Each row is a point on a landscape with many valleys, with its height.
From any point a ball rolls to the lowest of the 4 points nearest to it. It stops when none of these is lower. Distance is the straight distance between rows; heights are no part of it.
q_63 h=494: 169 125 123 183 162  94 134 124 126 157 149 168 191  93 160 115 134  95
q_837 h=123:  99 154 123  90 101 155 143 108 137 103 100 121 121 152  99 123 148 164
q_871 h=456: 119 131 115  98 117 122 125 106 137 101  89 102 170 161 110 104 133 191
q_521 h=601: 109 164 151 105 109 143 122  70 123  97  97  96  79 112  88  85 108 187
q_780 h=176: 123 113 133 132 134 146 149 129 136 135 148 137 111 137 144 162 143  91
q_699 h=670: 123 130  84 102 119 135 165 161 152 116 113 125 181 198 130 167 160 157
q_500 h=499: 146 124 142 167 140 126 128 113 128 141 146 147 132 105 142 131 133 102
q_331 h=497: 129 123 128 153 132 137 131 111 130 130 130 137 124 125 130 137 149 115
q_616 h=638: 155 112  98 161 182  48 112 137  91 127 106 138 210 104 144  90 119 123
q_642 h=378: 128 104 131 149 144 138 162 140 153 147 145 148 150 142 170 174 140  83
q_765 h=583: 118 124 101 118 133 142 161 143 153 135 128 126 151 157 141 171 166 124
q_963 h=466: 126 108 108 143 145 130 152 128 143 142 135 136 155 142 151 151 160 112
q_705 h=512: 169 139 172 163 127 146  75 124 101 149 163 127  75  50 109 116  95  97
q_67 h=577: 161 132 154 178 143 128 114 108 119 143 148 149 123  73 133 120 129  90
q_674 h=630: 178 140 145 190 154 106 114 105 120 154 157 166 162  60 143 118 127  93
q_940 h=393: 113 130 118 130 124 147 141 115 135 124 125 130 101 145 135 154 151 122
q_995 h=537: 178 143 177 171 145 130  91 105 108 144 163 139 103  51 109 124 111  84
q_133 h=126: 131 130 116 156 142 113 118 111 120 129 121 124 157 127 140 127 144 141
q_946 h=657: 114 164 157 107 102 159 109 101 108 102 105  89  40  89  82  94  91 166
q_161 h=510: 115 132 133 119 114 151 127 125 126 131 136 128  65 133 130 142 127 103
q_860 h=463: 108 149 107  93 113 156 164 135 150 110 115 126 125 171 117 154 159 149
q_284 h=336: 135 119 113 160 140 117 135 118 136 135 135 139 157 127 161 139 150 116
q_626 h=46: 143 115 101 170 157  85 127 127 123 150 132 137 192 117 156 118 146 117
q_916 h=772:  83 151 126  94  98 164 141 128 111 114 117 114  53 135  94 121 117 134
q_806 h=345: 130 141 133 149 134 118 117  85 121 121 111 110 131 104 124 105 132 162
q_584 h=311: 118 107 142 125 134 147 149 152 135 141 151 143  88 136 161 165 120  76
q_627 h=547: 128 133  89  83 112 132 153 158 145 100  96 118 198 194 114 137 150 183
q_998 h=385: 136 107 157 146 145 144 154 143 153 146 160 153 118 133 166 167 117  57
q_658 h=96:  98 147 120 102 110 155 144 125 128 117 115 123  94 148 109 145 145 135
q_897 h=734:  84 157 125  94  87 161 129 125 109 105 117 112  41 127  86 108  99 149
q_539 h=479: 146 104 175 127 130 144 120 160 134 163 178 165  81 111 155 151  79  64
q_316 h=522: 125 110  98 111 131  96 115 142 133 110  96 105 195 174 124 118 137 171
q_236 h=570: 119 127 134 140 117 150 122 114 123 127 133 121  83 111 125 136 132 111
q_624 h=557: 144 149 153 142 117 153  94 106 102 123 132 109  54  83  97 117 108 123
q_770 h=533: 128 104 116 106 153  59 100 134 121  92  90 100 207 151 107  84 125 173
q_675 h=566: 152 102 102 168 166  75 137 151 127 151 141 159 215 127 169 118 139  90
q_92 h=572:  81 151 120  73 100 159 156 141 126 107 122 121  69 152  98 143 134 135
q_272 h=513: 118 151 137 126 114 146 116  86 122 105 101 103  91 109 102 106 122 166
q_644 h=502: 133 129 131  82 123  94 120 118 146  81  87  97 179 164  97  66 113 211
q_126 h=535: 149 106 120 172 155 109 153 137 146 158 153 154 187 119 170 141 143  87
q_157 h=519: 124 115 118 105 138  79 108 125 126  95  91 102 200 152 108  88 125 189
q_814 h=481: 168 124 179 151 120 138  98 139 123 161 178 156  77  78 126 131  89  73
q_890 h=192: 104 125 134 100 106 156 127 159 106 142 145 122  35 120 129 140 108 102
q_215 h=505: 164 108 188 134 125 132 106 161 142 183 188 170  88  83 137 149  49  55
q_776 h=90:  77 139 130  71  87 150 139 185 100 153 143 115  33 127 131 134 101 120
q_960 h=565: 133 115 106 136 157  70 102 127 112 122 103 120 194 127 130  89 131 165
q_178 h=418: 138 114 157 147 126 142 114 140 124 145 155 150  85 105 139 143 116  72
q_693 h=431: 113 152 106  69 103 147 141 134 149  91  99 116 163 185 105 125 142 194
q_466 h=483: 135 116 169 126 116 141 108 150 120 161 172 148  56 110 150 143  87  79
q_204 h=486: 118 134 105 100 117 108 125 131 141 107  97 104 188 170 111 105 141 191
q_368 h=580: 129 113  88 132 140 101 128 146 132 126 114 120 205 162 138 128 147 156
q_951 h=406: 115 139 126 107 117 123 122  97 133 106  98 104 142 137 103 100 129 193
q_361 h=616: 114 124 100 117 129 132 141 133 139 125 111 117 167 165 130 144 163 158
q_798 h=232: 132 104  91 151 153 106 148 150 148 139 135 135 201 157 174 155 162 116
q_102 h=649: 113 139 133 115 102 151 113 113 107 121 124 118  47 110 106 122 117 126

Two balls start at each pair of points below. Name the first point that both come to, or write -.
q_806 / q_161 | -
q_102 / q_521 | -
q_316 / q_627 | q_837
q_624 / q_272 | -
q_699 / q_693 | q_658
q_500 / q_674 | q_626

Call two points neighbours if one is among the 4 nearest of the other. Go from one point of each pair to the other, from neighbour to neighbour, staying as low as possible. Name the highest point that can't be avoided.
q_798 / q_780 | q_951
q_798 / q_626 | q_284
q_658 / q_780 | q_940

Where does a ball stop that starts at each point below?
q_236 | q_658
q_946 | q_626
q_897 | q_658
q_204 | q_658
q_995 | q_780
q_539 | q_780
q_67 | q_780
q_215 | q_780
q_644 | q_658
